The views of a scene show one set of named points, each view turned or mirrored, shifted and resized as a whole, with a little noise and some points left out.
(in the rows, 128 means zero)

Scene 1
View 1
<85>: [122 147 130 120 113 145 122 127 139 112 111 156 143 134 123 141 104 133
 134  97 125 112 130  93 118 121 117 117  99]
<202>: [117 150 131 109 112 143 126 125 143 110 116 148 146 138 125 146 109 127
 136 103 138 116 136  93 111 124 122 127 106]
<72>: [121 144 132 134 103 133 120 132 138 104 114 148 130 128 125 138 109 130
 145 104 147 106 138 102 109 128 112 127 124]
<89>: [117 145 137 124 104 120 121 127 140 100 116 144 143 131 125 141 112 130
 152 111 155 105 144 101  99 127 117 128 131]
<92>: [120 151 130 107 118 150 123 129 146 114 113 140 140 143 123 145 112 122
 139 111 146 115 140  92 117 130 129 136 104]
<185>: [108 150 141  95 116 114 118 121 153 101 123 134 155 149 120 149 115 129
 156 128 179 119 158  97  85 134 125 135 124]
<172>: [111 148 135 117 106 145 136 127 137 105 118 139 137 132 127 149 118 111
 145 112 151 106 139 102 111 129 124 140 123]
<88>: [114 146 138 105 113 104 108 129 152  97 121 131 150 149 120 143 110 136
 158 125 181 117 162  99  83 135 120 133 128]
<275>: [116 143 137 124 106 120 118 130 142 101 116 142 139 135 124 141 111 133
 153 113 161 109 148 103  96 132 115 128 130]
<45>: [127 145 126 130 112 152 118 138 139 114 106 154 128 130 125 135 103 133
 135  98 127 110 132  93 125 127 116 124 103]
<188>: [114 150 130 129 106 162 140 139 139 109 110 131 119 127 127 147 125  98
 147 118 160 101 140 106 126 137 130 158 133]
<116>: [117 144 134 118 108 120 118 126 139 102 119 148 145 133 124 140 107 136
 148 107 150 109 142  98  97 127 113 121 121]
<33>: [109 151 130 119 104 180 159 128 131 113 115 138 130 121 130 157 127  85
 135 107 137  99 121 103 134 127 134 153 124]
<121>: [121 146 133 128 106 132 122 129 137 106 112 154 138 127 125 139 105 133
 140  99 134 108 134  98 110 125 114 121 114]
<19>: [116 148 133 132 101 144 134 130 136 108 118 145 134 121 130 145 116 115
 143 105 141 102 134 103 117 127 117 136 126]
<211>: [124 150 130 119 121 142 110 148 149 109 107 130 122 148 121 136 111 126
 150 121 169 113 157  96 116 144 127 143 115]
<145>: [112 148 133 125 110 147 128 144 142 100 113 123 118 138 125 147 127 104
 155 129 183 103 154 107 115 146 132 161 140]
<126>: [113 144 138 133  97 123 132 128 135  96 119 141 136 120 127 143 116 120
 156 113 162 100 142 109 101 131 113 138 145]
<83>: [108 147 138 111 101 118 133 109 139 102 127 152 165 129 127 150 111 130
 144 101 138 109 133  99  92 115 111 118 123]
View 2
<126>: [ 66 126 140 101 120 134 127 168 125 123  87 152 156 133 128 143 122  99
 127 120 145 151 112 125 120 154 181 128 152]
<188>: [ 72 124 143  97 122 144 151 132 140 118  92 154 123 135 106 168 140  94
 146 129 166 120 126  96 121 145 168 162 187]
<19>: [ 64 118 123  92 115 141 124 154 120 113  95 149 130 154 134 156 123  79
 129 138 149 143 127 116 114 143 160 160 160]
<202>: [ 76 122 122  84 105 137 135 164 140 132 102 140 134 146 161 186 110  51
 112 153 133 136 125 129 120 130 146 151 158]
<185>: [ 88 126 155  91 106 124 149 176 167 164  95 132 168  95 151 189 111  65
 107 128 128 133 111 136 146 144 178  91 150]
<92>: [ 77 121 123  82 103 144 145 149 139 129 108 147 118 153 146 194 119  52
 125 154 146 123 133 116 118 124 139 168 176]
<145>: [ 83 134 168 100 120 139 160 134 149 144  94 152 138 107  97 170 147  99
 145 113 165 126 113 104 135 154 181 130 185]
<33>: [ 60 103 115  81 126 144 147 124 158  89  85 147 100 164 121 185 136  86
 144 152 171  93 157  67 117 134 145 203 197]
<72>: [ 72 131 134  96 108 140 127 165 110 133 104 155 137 151 141 157 112  71
 124 136 142 162 115 133 114 141 157 144 156]
<89>: [ 72 128 137  95 108 135 127 172 125 135  99 146 156 132 143 160 112  71
 116 131 132 157 111 137 120 149 167 123 148]
<88>: [ 88 134 163 100 106 121 146 181 158 167  96 136 179  85 140 175 111  80
 111 118 129 147  99 145 149 151 192  78 141]
<172>: [ 70 119 130  91 118 135 141 156 142 122  89 150 137 138 134 170 122  79
 127 139 146 130 128 112 122 145 163 146 166]
<85>: [ 74 118 111  79 102 145 125 163 118 126 110 148 128 167 163 179 101  42
 111 158 131 149 125 136 106 126 135 166 156]
<45>: [ 73 130 124  89 102 151 134 153 105 134 119 158 120 173 152 175 115  42
 124 154 140 155 120 132 107 123 135 169 167]
<116>: [ 74 127 135  93 101 132 128 178 126 139 100 144 154 138 156 164 108  60
 111 139 128 160 112 146 122 138 162 124 145]
<275>: [ 76 130 146  99 109 135 133 169 124 147 101 149 155 126 145 162 114  72
 120 127 132 158 106 139 123 147 174 122 149]
<121>: [ 68 128 120  91 105 139 122 172 110 128 108 148 137 160 156 164 105  55
 112 148 132 161 118 138 109 132 152 152 152]
View 3
<92>: [119 101 139 140 117 115 112 148 144 146 123 110 146 110 119 134 150 122
 118 147 138 134 133 104 130 135 123 135 116]
<202>: [134 103 135 137 122 126 111 131 137 152 114 119 139 119 126 130 134 137
 120 129 139 132 137 105 129 136 128 139 121]
<275>: [132 136 146 143 130 134 107 142 140 135 105 136 124 138 120 131 118 136
 120 107 152 121 147 128 134 119 137 137 103]
<33>: [117 117 126 121 117  94  98 183 136 150 132  91 133 101 107 166 158 111
 104 139 132 145 122  98 117 113  91 131 120]
<121>: [129 130 126 143 135 143 113 131 137 150 115 124 149 113 121 133 137 145
 131 120 153 128 142 106 119 129 135 141 105]
<89>: [135 135 142 139 130 135 103 143 135 141 107 131 127 132 120 137 122 139
 119 106 149 126 142 123 127 119 134 140 102]
<85>: [134 110 130 136 128 132 115 126 137 153 115 119 147 115 123 131 136 141
 125 127 143 133 135 101 125 138 129 139 118]
<126>: [131 148 141 135 133 130 100 161 134 135 110 128 117 136 114 147 124 134
 111  98 149 124 141 125 123 104 122 137  99]
<185>: [151 107 166 135 115 125 103 134 140 136  93 145 104 153 127 120 101 130
 108 108 134 115 144 135 151 131 128 134 123]
<45>: [120 119 137 145 126 131 113 142 142 142 116 121 149 114 118 132 145 133
 126 135 151 129 139 110 128 130 136 142 105]
<172>: [128 120 141 132 124 117 102 160 137 143 115 117 128 121 117 143 135 122
 112 121 140 130 135 114 130 120 115 136 111]
<88>: [152 123 168 141 117 130 100 143 140 128  88 153  97 164 122 122  92 131
 107  98 141 111 144 146 154 123 135 133 115]
<188>: [111 130 145 132 120 100 101 190 143 128 122 110 125 117 108 155 147 105
 104 129 144 132 129 122 132 108 110 136 103]
<83>: [157 121 127 125 132 140 105 119 127 158 108 123 125 126 126 140 115 154
 123 102 134 132 141 101 115 123 116 135 120]
<116>: [138 129 139 141 131 143 112 133 135 143 106 132 133 133 123 130 119 144
 124 110 151 125 146 117 131 126 135 139 108]
<72>: [123 139 135 143 134 138 112 147 135 139 113 126 143 122 115 140 136 138
 125 117 157 127 140 117 123 118 135 140  97]
<211>: [108 113 164 152 118 117 112 160 153 126 107 132 137 131 119 127 136 110
 116 140 155 123 137 133 151 131 147 137 104]
View 4
<145>: [141 103 149 129 129  92 134 136 171 174 114 127 154 109 116 118 107 124
 145 105 123 113 144 108 134 133 131 113 126]
<116>: [134 116 139 146 133 130 137 131 149 135 125 146 155 125 116 114 111 146
 104 123 130 131 108 114 162 115 115 130 131]
<275>: [136 112 139 152 132 125 136 132 150 143 125 140 152 117 115 113 110 142
 109 116 125 125 113 109 157 116 116 129 128]
<202>: [126 115 150 124 135 129 139 135 163 128 120 152 157 134 127 125 101 144
 106 133 128 146 118 133 161 128 115 117 141]
<172>: [135 110 151 123 135 109 139 137 165 146 116 139 156 129 121 136 105 143
 124 123 128 131 122 117 147 132 117 124 138]
<185>: [149  92 149 152 146 117 113 142 143 161 136 132 162 103 136  99 109 113
 109 113 129 125 138 141 178 128 142 131 106]
<83>: [134 111 142 137 140 128 136 136 137 129 130 140 159 140 123 146 104 152
 104 129 135 143  94 122 168 120 105 144 135]
<92>: [122 111 154 109 135 120 143 136 179 134 109 156 152 135 127 125  97 141
 116 136 128 145 132 132 150 136 119 108 147]
<45>: [116 124 148 124 125 132 152 129 179 119 108 164 148 133 113 109 105 153
 106 137 126 145 117 120 146 124 109 104 152]
<85>: [120 118 150 125 132 135 146 132 168 118 115 161 153 142 123 121 102 157
 100 139 132 150 111 125 156 124 107 114 152]
<211>: [130 109 149 134 129 116 135 130 179 151 113 149 149 109 120  92 109 128
 120 118 122 123 142 121 151 130 130 105 131]
<188>: [132 110 151 113 130  93 144 139 178 161 104 131 153 123 115 137 102 136
 143 118 123 124 135 109 130 134 121 108 142]
<19>: [128 116 145 124 128 114 145 132 163 138 112 143 153 137 111 139 104 153
 125 124 128 135 113 106 143 122 108 121 146]
<88>: [152  94 140 162 143 121 118 138 135 162 140 124 161 100 123 101 114 121
 110 106 129 117 125 121 173 117 135 138 106]
<33>: [127 111 160  91 136  93 152 141 180 147 102 136 157 146 121 169  91 148
 145 127 128 141 129 118 130 144 113 111 155]
<89>: [133 112 141 144 130 123 136 133 150 141 123 138 156 122 114 120 112 144
 110 116 128 128 110 110 156 120 116 128 132]
<126>: [138 112 140 144 128 110 138 134 149 152 122 129 158 123 106 132 111 146
 127 111 128 119 108  99 146 117 113 131 131]

In a view up to two points have been moved. Name them for each view, in the order of its rows, or write none.
view 1 -> <92>, <88>
view 2 -> <33>
view 3 -> <85>, <45>
view 4 -> <185>
